Points, in no order, along strands that fork, close into loops and pass close to each other.
Two points are linked if the straight distance between their rows is under 72.5. Some points are linked to none.
vapip: [  2  59   4  18   2   1  13   3 -36   7  15 -23 -16 -30  -1 -28 -45 -11
   5 -23  29   6  16]
sori: [ 21   2 -17  29  14  -3   3 -13  -6 -54  -1 -15   3  25  18  -5   5  -3
 -18   8  24  -7  11]
vubo: [  9   0  30  23 -15 -13  -6 -27 -10   3  16   4  -6   7  18 -11 -28  -9
   8 -13  16  -8   0]
mize: [ 13 -20 -33   7   2  35  11 -14   9   4 -18  -4 -46   0 -47  13  18  16
  15 -46  28   4 -20]
bar: [ -8  -8  37 -16  23  22  -2   4  -2  42 -11   0  -6  -9 -33 -50  -7  -4
  34 -20  -3  31 -12]
big: [ -1  -8  10   5 -10 -16  -4   2   6   1  34  15  31  19  18  36 -10   8
  -8  39  -2 -23  -9]
sovi: [  7  32 -21  25  39  -4  -5   0  -8 -33   6   0  21 -34 -10 -16  21 -13
   1 -10  10 -29  16]
gon: [  1  -5 -42  -1  52   8   5  -1 -15   3 -25  14  -6  -2 -17 -22  -4 -10
  31 -20  54   9 -12]
zuvu: [ 34  -5  21  30  -7   1  -4 -32  -3  -4  33  -6   3  -5  18   3   9 -12
  13 -23   9 -35   1]
poba: [ -6   6  30 -11 -18  -8 -40   5   6  -9  13 -10  39   7  37  23   1 -13
  -2  39  -1  -5  27]
kagal: [ 23  -7 -45 -12  25   0  17 -13  -1  -4 -23 -14  -5  31  26  -3   2   1
   6  -4  36  -5  -6]
suto: [-12  -3 -15 -18  14  19 -17  10  -5  34 -15  21 -51 -49 -42  -3  20  -9
  13 -31  -9  25 -34]
peg: [ -8  23 -18  -2  46 -10  23  22 -16  -6   1  -3   6 -18  26 -42 -29 -18
 -18   9  23  25  13]
relas: [ -8  -5  15  -7  -9  -5 -49  11  17 -12  33  12  31 -23  34  16  12  -5
   6  15  -9 -18   8]
gugo: [  9   6  16  44   0   4  -5 -21 -11 -24  12  -3 -13   6   0 -29 -32   7
   3 -19  40  -2  -4]
repi: [ -7  -1  26 -38 -10 -30 -13   3  -1  22  13   1   8  -8  18  -8 -22   1
   2  -3  -2  44  28]
bolu: [ -8 -49 -27 -20 -12 -13  -3  -8  37   3   1  22 -10  17 -30  52  14  25
  -1  20   8  20 -14]
lebut: [-16  -4  -1  32  27  17  11  19 -24 -26   9  23   8  13  26 -21  -6 -23
 -28   3   3 -11 -18]
konod: [ -9  17 -26  -4  32  30 -14  -1  -7   9 -24  19 -39 -46 -54 -10   8   0
  12 -36  21  20 -37]
dif: [  4  -9 -44  10  37  34   0 -11   3  -4 -28   6 -40 -15 -60  13  18   1
  20 -31  38  14 -30]
goli: [  1  11  61  29 -28  -6  13 -23 -27  -8  20 -24  13 -28  -1 -10   8 -32
 -18  37 -29   9  28]
Fino: [-19 -11 -15 -48   4  -5  -8  28  -8  39 -16  13 -10   8 -33  24  14   4
  19  38 -29  15 -21]
Sudu: [ -2  -4   0 -25 -35 -22 -19  -2  10   1   0  -2  18  42   1  52 -11  32
  -5  31  13   7  11]
rodu: [ 20  13  11  50  -5  11  13  -6 -21  11  18 -15   3 -19   1  -8  14 -20
  16 -28   4 -51   0]
somo: [-25  -7   5 -46 -29  -9 -38  36  24  15   1  -3  10 -25  -9  24  14  17
  10  -3 -15  23  32]
Vut: [-15 -32  38 -34  21   9 -11  12  -4  44   7  19   2 -10 -35 -19  -2   0
  27 -22  -3  50   9]
kazif: [ 19  38 -29   9  -7 -18 -11   6 -17 -20  14 -21 -11 -16  33   0 -17  -5
   1   0  30 -22  -4]
geb: [-12  21   1  -5 -49 -19 -22  18 -13 -14  -8 -27 -16   9  22   0 -13   1
  -3 -10   6   9  28]
ber: [ -4  -9 -30  22 -29   2   7  11   4 -10  27  17 -42 -25  -8  21 -10  19
 -11 -32   4 -29 -37]
morir: [ 46 -29  24  40 -16  -8  19 -41   7 -26  31 -30  11  22  18   0  20 -22
   2  31  10 -10  22]
Razen: [ 20 -36 -14 -13   1 -22 -17 -36  20  17  -3  17 -29 -11  -1  -5  -8   8
  33 -27  43  11 -17]
pom: [-26 -34 -31 -16   4   1 -29   5   3  -9 -29  22 -23   4   8  13  14 -16
  -6 -17  37  41 -13]
sova: [ -9   3  12 -18  -5 -13  -8   0   4   9 -24   8  -2 -10 -21 -13  13   6
   7 -16 -28  17  17]
litup: [-12 -13   3  -9 -10 -35  -9   8  19   9   2  11  19   4  15   5  -9   5
  11  28  -5 -10   7]
Zikuf: [ 53  15 -18  34 -29   7  27  -6   9 -42  41 -40 -19  15  17   4   6   2
  -9  26   3 -14   4]
Danaf: [ -7   9  46  32   4   0  16  -4  -6 -14  14 -19  13 -31 -11 -24  18 -15
 -27   7 -47   5  37]
lir: [-38 -17 -24 -15 -14   0 -16  37  21  -7 -22  16 -10 -19  -6  10  15   5
  -8   6 -15   4  -9]
lak: [  3 -29 -19 -31 -28  -8  -4 -11  26   2  17   8   1  37 -16  59   5  39
  -4  17  16  14   4]
mit: [ -8 -22   6  22 -23  16   2  27  -4  -3  34   3  23  20   6  35  23  -6
   8  -6 -17 -45  -3]
riz: [ 17 -30  -9  12 -16  39  40  -8   8   6  69   9 -18  36  22  -8 -10  -7
   3 -14  20 -17  -2]
tudeb: [-12 -27  18 -31   0  -7 -32 -18  -1  13 -20  33 -18  10 -39  11   5   2
  17  -5  10  48  -6]
kodas: [-18   2  67   8  12  -5  -1 -20 -13  28  33  25  42   0 -10  -7 -21  -8
 -14  15   2  25  25]
lepa: [-10  17 -30 -22   2  12  17  71   8  22  -7 -33  -9 -42  12 -13  -5  10
  -2  -5 -21   1   5]
piz: [ -4  -3   7 -26  15   0 -26 -11  21  14 -14  12  45 -11  -5  19  46   2
  13  -5 -33 -27  11]
dise: [ 12 -11 -14 -14  -9  38   1  -1  32  -4  31 -10  30  16  19  51  14  19
  -4  28 -24 -44  -7]
fim: [-22  -3  16  24  37  20  11  -1 -13  -8  -1  32   2   9  17 -44 -37 -13
 -19  -2  21   7 -30]
Lud: [ -6 -37 -17 -14 -25  27  22 -24  42 -15  33  31 -26  20 -35  37  12  25
 -28  -5  -5  15  -4]
Zozot: [ 19 -10   1 -12 -37 -19   1 -26   8  20  21   7 -22   5  -4  27 -24  22
  19 -24  12 -11 -13]
gak: [-23 -29  19 -19  36   9 -11  -8  11  -2 -33  42   1  -3 -38 -25  21  -2
  -3  -2 -22  39  -4]
Dipe: [ 11 -43 -12  -1  -4  38  17 -17  17  14 -18  -5 -57  29 -62  12  11  11
  23 -17  12  20 -29]
mul: [ 36  21  21   8  17 -15   1 -67  11 -11  -5   6   2 -10  13  -7 -14   6
 -17   5 -10 -17 -17]
zavub: [ 30  27  21  58 -32   4  15 -28 -27 -25   8 -41 -19  14  -9  -3 -13  -3
  -1  -8  13 -16  15]
bipo: [ -9 -33  -3 -20  37  19  11  -7 -16  30 -25  29   4  34   2  -9   0 -16
  20  -2   4   9 -32]
vuma: [-21  26  27   4  19  46   3  15 -11   9   0 -13  -5 -27 -30 -45 -22  11
  -6 -54  14  36  -7]
vopuz: [  3  -2  14 -11 -24 -25   5 -15  -4   7 -17 -14  18  52  17  26 -15  -3
   5  26   6   3  17]
pasir: [ -7   4  -3   4 -21  27   0  11   2 -45 -11  -5   4  35   6  37  10  14
 -36   9 -34 -21 -12]
ribo: [ 20  15 -13 -32  -7  22  15 -21  11  23  12 -10  23  19  18  53   7  14
  -6   8 -28 -39 -23]
Zubas: [  9  10  -1 -23  41 -11  19   3  -3  31 -31  -6   8  -9   9 -40   6 -19
   9  12 -16  16   5]
satu: [-17  -8  10   1  20  16  27   0 -15  25  10  35  38  31   3  27  -6  -8
 -16  14 -22 -26 -29]
pona: [ 14  14 -38  34  31 -14  33   4  11 -19 -21 -13   8  -7 -17 -16  14   5
   4  15  -6 -42   2]
zesan: [ 13   1 -22   6  48  10  15 -17 -18   2 -34  -3   6  30   5 -27 -13 -12
  19 -11  52   6  -2]
vem: [ 17  -4  21  -4  14 -18 -14 -47  10 -20   7  23  16   7  23   4  -6   0
 -17   6  -5  -6  -8]
Pulo: [ 14 -13   5   4 -26  -9  11 -15  -8  -8  -1 -22  -2  53  33  12 -15  -6
  -1   0  22  -4  14]
disid: [  2  -3 -28  43   3  15  -4  29  -4 -42   7 -15   8   2  -9   3  39  -1
   4 -18   7 -41  16]
mukev: [ 15  10  16 -27  35 -20  -1 -25   1  25 -25   1  -7 -17   0 -45  -9  -5
  15   5 -11  35   7]
nepu: [ 10 -29 -31 -36  11 -21  -4 -11  35   1 -26   0   3  21  25  15  -3  15
  13  38   4   0 -18]
Norus: [ 14  25  13 -15   1 -38  -1 -38   6  13 -22   6 -14 -15   6 -27 -29   7
   2  11 -12  17  -5]
botum: [ -3   7   3 -27  13   3 -27  -5  15  30  -2  14  59   0  -7  43  35  20
   5  22 -17 -28   5]
tiko: [ -4 -11 -15 -49  12  21 -10  65  20  19 -19 -37  -2 -35  13   5   7  17
   1  -6 -25  24  12]
Zed: [-28  -7  30  -8  25  20  -2  -2   1 -14 -20  30   6  -3 -22 -30   4   5
 -28 -19 -26  38   8]
zisog: [ -3  19  16 -14  -2 -25  -9 -13  14 -11 -26 -16   5 -18  -9 -20  17  12
 -12   3 -38  21  38]
Fad: [ -6 -41 -19  -7 -18   9   8   3  10  39  26  21   4   2 -29  46  19  19
  27 -31  -2 -30 -17]
Luso: [-23  14  28  14 -21   5  26  31 -15  21  11   0  28  11  -5  21   1 -18
 -13  25 -39 -29   3]
kazel: [ 41  27   5  51 -16  15 -12  -9 -25 -54  18 -28   6   0   7  13  30 -13
 -13  -1  -1  -9   2]
Nefat: [-34 -21 -14 -30 -30 -12 -29  46  39   8 -10   6 -14 -34 -13  16   7  16
  11  15 -12  21  12]
geze: [  6 -10  15  13   4   6  28  -9  -9  11  44  20  36  40  13  40 -12   1
 -22  36  -4 -24 -18]
Fogug: [ 25  38   5  41 -37 -20  -1 -10 -27 -29   3 -49 -10  -9  14   0  -1 -17
  -2  21   7 -13  21]
gufut: [-15  -9 -23 -53  -2  -1 -20  32   6  39 -17   0 -26 -27 -25  18  27  -1
  27  14 -31  13 -20]
tinuf: [-13   7   2  23   8   2  39  28 -19  19 -27 -24  12  16   9 -28   6 -32
   2   7  -5 -15  23]
Pemo: [-38 -21 -24 -38  12   5 -10  38  -3  53   5  34  14  -7 -26  35  16   9
  11  30 -16  14 -27]
kile: [  9  50  32   7  24  18  15 -33 -15  16 -18  -3   3 -25   3 -33 -22 -13
 -19  -9 -10  -2 -15]
goki: [-17   0  58  30 -17   2  35   0 -13  38   8 -17   8  -8 -19 -26 -19 -18
  13  -3 -18  -2  28]
suros: [ -2 -19 -46   1 -15  -3   7   0  27 -13  11  15 -35 -20   1  26  -4  22
 -19  -6   2 -16 -41]
Vir: [-10  35  33  -6 -30   0  27  21 -22  35  16 -15  -8 -16   2   2 -33  -8
 -16 -13 -36   7   8]
zuki: [ 25   7  10  32 -14  19 -34  -5   1 -66   7 -18  15   9  16  19  42  -3
 -19   8 -17 -12   5]
rozug: [  1  33 -20  -6   6 -10  -1  -3  -4 -20 -21   5  -9  -7  19  -7 -12   6
 -28   7  -9  -5 -20]
vod: [-12  -5   1 -66  10 -16 -19  17   3  28  -5   5  14  -3  38   0 -13  -7
   4  18   1  42   5]
Kez: [-10  24  24  41  22  19 -15 -21 -13 -29  18  -1   4 -10  -3 -47 -39  -1
   0 -17  53   9 -19]
moluk: [ 17 -27 -19  26   3  26  29  -2  -5 -14  54  12 -20  24  32  -8 -22  -4
 -11 -10  30 -14 -26]
zovan: [-32 -44 -47   0  -3   9 -11  31  -2  -6 -35   3 -25  20  -5  10  23 -14
   8 -16  36  26  -6]
nota: [ 14 -28   1   0 -18  17  32 -17   2   8  -3  -6 -11  58  -2  10 -12   8
   9 -20  17   0   5]
Dad: [ -5 -39  38 -32  16  -8  -5  15   0  19   7  -7   2 -16 -21  -8  -8  17
   4 -33 -12  68  28]
poko: [ -9   0  -1   3 -13   3  15   5   2  -9 -18   3   8  29  -1  20   1   7
 -14   6 -27 -22 -11]
Sok: [ 15  25 -10 -41  -7  -4   3 -20   0  22 -21  -5   7  15  24  35 -11   7
  -1  15 -22 -16 -32]
vabog: [  8  14  -2   5   1  -6 -16 -11  -1 -27 -26 -26  16  15  28  -2  20  -9
  -8   6   6 -13  24]
Bire: [ 17 -12 -49  11  31  10  40   3  21   0 -19 -11   6   8  -4  -4  28  10
   5   2 -11 -47 -15]
Vip: [-24   2  43   8 -31  11 -20 -11 -13  -7  -8  10  -9   7 -27  -9 -12  10
   0 -42  -3  23  19]
moz: [ 33  -1  -8  35 -19  -4  12  -1  14 -44  37  -8 -12   5  17   8  -2  11
 -20  24 -16 -21 -20]
nog: [  9   8 -17  27  16 -35 -20 -11  -7 -53   4  -8   1   0  23 -24  -9  -6
  -3  16  42  11  25]
lapat: [  5 -49 -27 -10  -6 -32 -12 -14  31  -1  -6  14 -19   0   6   5   4  10
  19  -6  32   6  -5]
Tev: [ 21 -29  37  57  -5 -16  22 -36  -7 -20  12 -17  17   8   9 -15   9 -30
   1  42   4 -16  14]
let: [  0  24 -11  36  35   6   7  17 -30 -44  14   7  13  -4  29 -21  -8 -30
 -27  24  15  -4 -12]
Tamo: [  7  20  -8 -22 -32 -25 -16 -11  -9  -6 -36 -16 -22  18  11   3 -13   9
   1  -6   6  17   9]
Kugas: [  2   5   5   5 -41 -20 -29  24   2   8  22 -30   4 -10  49   5  -8 -15
  27  12  16 -25  20]
rilu: [ 22  32 -27 -21   3 -11 -15 -23 -16  -9 -48 -19 -21   8  -9  -2   5  12
  10 -19  21  14   7]
Vaku: [  0   9  -7  -9  34   1 -14  -6  15  -4 -24   6  25 -26   7 -17  41  -8
  -1  -9 -24 -23   6]
furo: [  2  21  -7  -1  44 -11  -6   0   8 -12  -3  -2  17 -48   4 -38  24  -4
 -13 -10 -10   0  26]
Kif: [-15  11  33   6 -11 -11  -3   4  11 -18  -1 -11  18 -13  -8  -7  16  -2
 -24  15 -48   6  38]
likim: [ 28  20   2 -41  12  -6  -2 -41 -10  25 -36   6  -7  14   4  11  -6   4
  12   2 -19   2 -30]
gidet: [  0   1 -26 -39  33   1  -1  19 -11  26 -41  -8  -2   5  17 -26  16 -15
  20   9  -5  15  -6]
lapo: [ -8  20 -23  32  24  -6  35  27  -4   2 -26 -18  12  -6 -12 -30  13 -15
   4  13  -9 -29  19]
gori: [  6 -32 -49   7  23  23  29  -3  15  -4 -12  12 -15   4 -14   2  22  12
  -4 -19   4 -19 -27]
Nen: [-22 -10  -8 -49  -5  16 -11  59  12  14 -28 -26   2   1  18   1  -2   4
   3  15 -16  34  22]
zes: [-11 -48 -28 -10  19   8  12   5   4  19 -18  23  -7  19  -2   4  11  -5
  18  -6   7  -3 -31]
Fumif: [ 32  19 -45   2 -12  10 -15   2   8 -23  24 -30 -13 -15  33  20   5  15
   3 -10  22 -39 -10]
vanu: [ -8  37 -45 -24  43 -11   4  25  -7 -17 -16 -11  11 -19  25 -23 -18 -11
  -8  19  25  13   9]
tela: [ -5   7  58  12 -15 -17  -3  -5 -14  -3  42  -6  40 -27   8   9   6 -24
 -22  54 -23  17  28]
zuzev: [-11  23  -9 -18  -1  13  -8  38  -5   5 -20 -40  14  -3  45 -12   1 -19
  -2   7   6   2  31]
geg: [  1   1   8   3 -28   6 -30  -6   6 -54  -5  -6   6  24   5  31  20  14
 -26  -4 -18  -9  10]
Boroz: [-13  18  11  25   2 -28  22   7  -3 -10   5   4 -17 -20   4 -45 -37   1
 -20  16 -11  16   8]
buv: [ 11 -35 -44  16  15 -29   2  -6  26 -12 -11   4 -16 -12 -10 -16  15  14
  23 -13  36 -13   5]
kizam: [-14 -56 -15   7 -20  -7  -2  -8  40 -20   9  29 -19   6 -34  36  18  21
 -10 -11   3   7  -4]
bef: [-22  -2  41 -10  14   7 -26   2  -6  -8  20  21  51  -1  14  11  26 -20
 -23   4 -23   4  25]
pase: [ 12 -14   0  34 -24   2  13   6   0 -24  49  21 -25   0   6  12 -17  12
 -16  -7 -12 -25 -36]
seb: [-44 -31 -21 -23 -17  -4 -14  38  11  17  -1  28  10   6  -4  35   0   7
   4  21   1   6 -17]
fitol: [ -6  -4  27   0   0  17 -44  11 -11 -16  38  19  41  -9  40  19  26 -26
 -10   0 -13 -11  -2]
gil: [  4 -15  14  -6  35 -10 -17 -40   4 -12 -19  20  20  14  29 -22   4 -14
  -5  -8  16   8   6]
Kop: [-12  -2  29  32 -30  12  -2  32 -12  -2  35   0  40  16  -3  38  21 -15
   0  31 -27 -34   5]
baz: [ 10  15 -33  22  10 -39  15   5  20  -5 -21  -6 -10 -33 -28 -28   8  17
  17   7 -10 -28   8]
fip: [ 12 -19  29  28  -4 -40   6 -26  12   0  19  -4  31  -7  14   1   7 -21
   7  49  -8 -28  12]
Pazu: [ 28  24 -31 -12   6  -1 -11 -26   5 -31 -39 -28   0  16   6  11  22  14
  -6 -11  11 -10  11]
mebiz: [ 37  -7 -20 -42  24 -22  -2 -47  27   4 -31   4  -3  11   6   7  10  17
   9  17 -12   0 -22]
dor: [ -2  21  33   2  26  31  32   7 -10  37 -25 -19  -4 -10 -32 -47 -14  -4
   9 -14 -23  21  -5]
Por: [-22  -8  52  -7  25   9  -7  -9  -8  11  25  34  37  -4  11 -15 -11 -19
 -18  -6  -9  22  12]
zafu: [-21 -11  17  12 -12  -8 -19  -7   2 -22 -23  10 -14  -1 -29 -24   5  10
   0 -30   1  29  30]
dur: [ -1 -10 -14  15   3 -45  -8 -10   3 -25  -7   8 -17   1  18 -35 -28   5
  -1   9  38  16  10]
dis: [ 13  45 -14  24 -35  -5  -7  17 -11 -15 -10 -50  -7 -11   7   8  11  -1
   7  -2  -4 -38  23]
noro: [-31  10  26   3  29  48  -4   3  -9 -12 -26  11   0  -3 -33 -45  -8   4
 -17 -35  11  42  -7]
relo: [  6  33 -42  -7  17 -14   4  -1  -9  -5 -22  10 -30 -33 -26 -10 -16  12
   7 -14  21   5 -17]
fes: [-24 -40 -11 -23  41  16 -16   5  -2   5 -39  32 -20   6 -25  -7  32 -20
   3   3  -4  40 -20]
buzip: [ 22  16  -1  42   7   9  10 -16  -4  11  12  -8  -8 -26 -21 -20  -6   6
  27 -44  21 -44  -7]
maka: [-13  -6  12   5  41  30  23  -8 -17  18 -29  26  12  28  14 -30 -20 -19
  -2  -5   7   3 -32]
Tofef: [ 12   7  42  16  -9 -27 -12 -21  -1  -3  38   7  41 -24  18  15   9 -23
  -9  52 -17 -14   1]
Kerap: [-14 -17   0 -11 -18   2 -10   5  -6  32   4  20  -2  -6 -10  17   9   0
  25 -40  -1 -15 -10]
bub: [-19   7  21   0 -16 -11  21   5  -9  12 -18  22  11  34 -35  17 -14  13
 -11  19 -34   3  -4]
mefe: [ 46   7   8  53 -28  12  38 -27   0 -29  32 -34 -26  21 -11  -7  -6   4
  -6   4   3 -17  11]
kura: [-17  24 -26   9  -6  -7  17  55   0   4  -5 -18  -9 -20  17 -22 -17  -3
  -7  17  -8 -14   3]
Gedap: [-15  -2 -14 -50   6  14 -10  37 -11  19 -41 -18  -4  19   9  -8  20 -11
  11   6 -15  30   9]
miza: [-16   1  35  42  -2 -18  22 -11   2  -5   1  11  -6  -3 -16 -38 -30   2
  -8  16 -19   2   5]
Feg: [ 23 -25  -6 -21 -21  13  20 -32  16  34  24   8 -29  18  -9  18 -26  20
  24 -28  26   2 -26]
poza: [ 25  27 -23   7 -30  22 -19  14   5 -11  -4 -49  -4  -3  31  28  11   7
  11  -3   2 -52   5]
todip: [ -6 -13  -7 -34   9  -5 -19   9   5  32 -21  15 -34 -32 -49   3  36   1
  26  -5 -34  14 -15]
mufu: [ -9   3   9   2 -60 -20 -31  24   2  -2  10 -26  -1   3  17  16   0   2
  21  -4   0 -17  31]
senin: [ -4  10  10 -12   8 -11 -21  -8  -9  43  11  29  51  13 -16  36  25  31
  -9  17   5  -8   7]
beg: [  4  15 -35 -11   2 -33  -3   3  13   2 -27   4 -32 -38 -23 -19   4  17
   9   2 -10   4 -12]
Lefi: [-18  22  18  12 -22   5  30  45 -33  17  25 -14 -15  -9  22 -17 -36 -17
 -22 -11 -14   7   4]
daz: [ -8  31  12   2   4 -21   6  -4  -3 -23  -7  11 -10 -13  16 -24 -29   1
 -43  27 -29  15  -9]
Mifek: [  2  42  31  22  19  27  38 -20 -17  32 -38 -24   2  -6 -23 -42 -20 -15
   1   0 -10  -5 -11]
nifa: [ 13 -15  -6  10 -13 -11 -37   2  14 -18  22 -12  13  -7  45   7  14  -7
  15  -1  16 -27   9]
muf: [ 21  19 -25   9  21  -7   1 -18  -2  17 -10   4 -16 -32 -20 -22  -5  10
  31 -35  27 -20 -15]
mebel: [ -2  46 -23 -21  26  11 -17  32  -6 -19  -7 -36  18 -27  47 -12 -12 -15
 -16  19  22   5  26]
Tigu: [-12  36  21   1   1  25  -1   5 -28  17  11 -10 -17 -21   4 -38 -43  -4
  -1 -48  32  27   0]
vuro: [ 20  -2  32  15 -30 -28  -6 -35   2   6  44  16  -7  -2   1  15 -38  15
   9  -5   8 -15 -12]
vev: [-12 -19   1 -33 -18 -15 -26  -7  -7  18 -18  25 -13  30 -51  52  13  20
   5  16   8  43  -7]
zekul: [-13  -7  19  18  -6  -4  27  14 -14  35 -16  -7   4  16  -5 -28  -8 -21
  23  -7  -7  -4  20]
luti: [ 40 -21  16  25 -29  25  25 -23   6  -8  67 -10  -9  37  17   1   4 -11
   9  -9  15 -10  15]
Suzit: [  8 -40   5 -14 -19  31  26 -20  21  16   1  10 -27  50 -59  27  -2  26
  17  -9   8  23 -10]
pedi: [  8 -40 -28 -21 -16  21  23 -14  15  38  30  16 -21   7 -17  38  -1  16
  20 -25   6  -9 -29]
pupup: [ 10  18 -17  49  29  19  -3  19 -20 -48  18  -3  23 -15  -6  -6  36 -19
  -3  -9   3 -34   4]
Vakep: [ 31  35 -14   3  15 -10   5 -37  -7 -15   0   1 -10 -10  30  -2 -22   4
 -25   1   2 -21 -30]
reg: [ 12  -6 -41  -2 -16   8 -11   4  20 -30  24  -4 -22 -13  34  25  -5  18
 -18   2  10 -26 -30]
riri: [-13 -32  15 -38  -5 -14 -14  37  14  11   7 -16   8 -24  -5   3  14  13
   0 -26 -14  44  37]
Lopu: [-10 -44  -7 -23  15   8 -29 -17   1   6 -32  26 -27  13 -18  13  20 -10
  14 -16  23  41 -18]
rimi: [-17  25  41  -6 -39   2   1   5 -25  17   2  -3  -7   9 -13   3 -22   1
  -6 -26 -21  21  23]
Bak: [-11 -15 -29   8  20 -14  -3  13  -3  -5 -22  10  -8  -4  -9 -29   7  -4
  16 -18  33   8  13]
Sibez: [-11  25  31 -33 -27 -21 -32   0  -2  -3  14  -5  18  -3  26  17 -16   0
 -18  15 -13  24  26]
Lufe: [-24   5   5 -20 -20  -3 -28  11 -11  29  18  33  28   3 -20  48  14  25
  -8  -4   0  -1  -1]
bur: [-26   4  57  54 -14  11  19  -9   2   8   8  -3   5  -3 -31 -38 -26   1
   8  -2 -15  -8  -1]
lem: [-25 -17  -6 -64  -2 -12 -20  42  -1  42   4   8   9   3   7  20  -9   4
  13  29   7  46   6]
bevab: [ -1  32  12 -14 -33 -20 -39  -2 -14 -25  12 -10 -13 -15  35  -1 -15   0
 -20 -10   2  18  16]
zerit: [ -8  32  -5  23  50   0  13  11 -30 -37  21   9  12 -19  11 -37 -33 -29
 -18  10  31  17  11]
bevez: [-20  13  34   7  11  19  32   7 -15  31   3  24  30   3  -8   3  -2 -19
 -18   4 -43 -23 -12]
Tasu: [ 10  71 -19  17   4 -15  10   9 -33 -19  17 -26  -4 -35   4  -4 -25 -19
   2   2  17 -17  10]
fimi: [-11  24  -3  25 -20 -10  12  41 -23  -2  20 -11 -13 -10  33 -16 -26 -18
 -11  10   0 -11  -5]
Digus: [  2  44   6  -8  29  21   3 -18 -11   8 -23  13 -10 -31 -20 -30 -11   8
 -11 -26 -11  10 -23]
fefeg: [ 19 -14 -45  -8  16 -10   8  -5  33 -15 -21 -18   2  13  31  -2   1  14
   3  29  14 -23  -8]
beder: [-12 -20  -5  21 -24  11 -11  30   2 -11   4  -8  11   7   0  13  37  -3
  14 -26 -10 -41  15]
loko: [-27  13   8 -24  -1   7  20  42  -1  13  -1   7   8  -5  10   0 -13   0
 -30  11 -44  14  -4]
Nido: [ -6 -10   7 -17 -18  -7   6  -7  -7  16 -14  23   1  45 -45  39  -8  28
   1  14  -6  18 -12]
vinu: [  5 -41  -4  -4 -17  33  30 -33  47  -9  13  19 -29  29 -50   6  12  26
  -4 -15   2  14   5]
Digi: [ 36 -32  15  22 -26  -8  13 -20  17 -23  59 -12   9  35  23  15   6  -8
   6  26  10  -5  18]

A fork is a point with three links, a tip a point with one. Leave the first point through the second and follow the links. Name the first fork or tip that comes.
tela; goli -> Norus
Fino; Pemo -> Digus
mize; Dipe -> nota
Fogug; zavub -> Fumif
botum; piz -> litup
geze; satu -> Lufe
gon; zesan -> dise
zafu; sova -> moluk
zerit; let -> pona

How many points has the smallest loop of links through each point below? Write 0 if it is on no loop.
ber -> 12
Kugas -> 8
bub -> 0
Zozot -> 0
Suzit -> 0
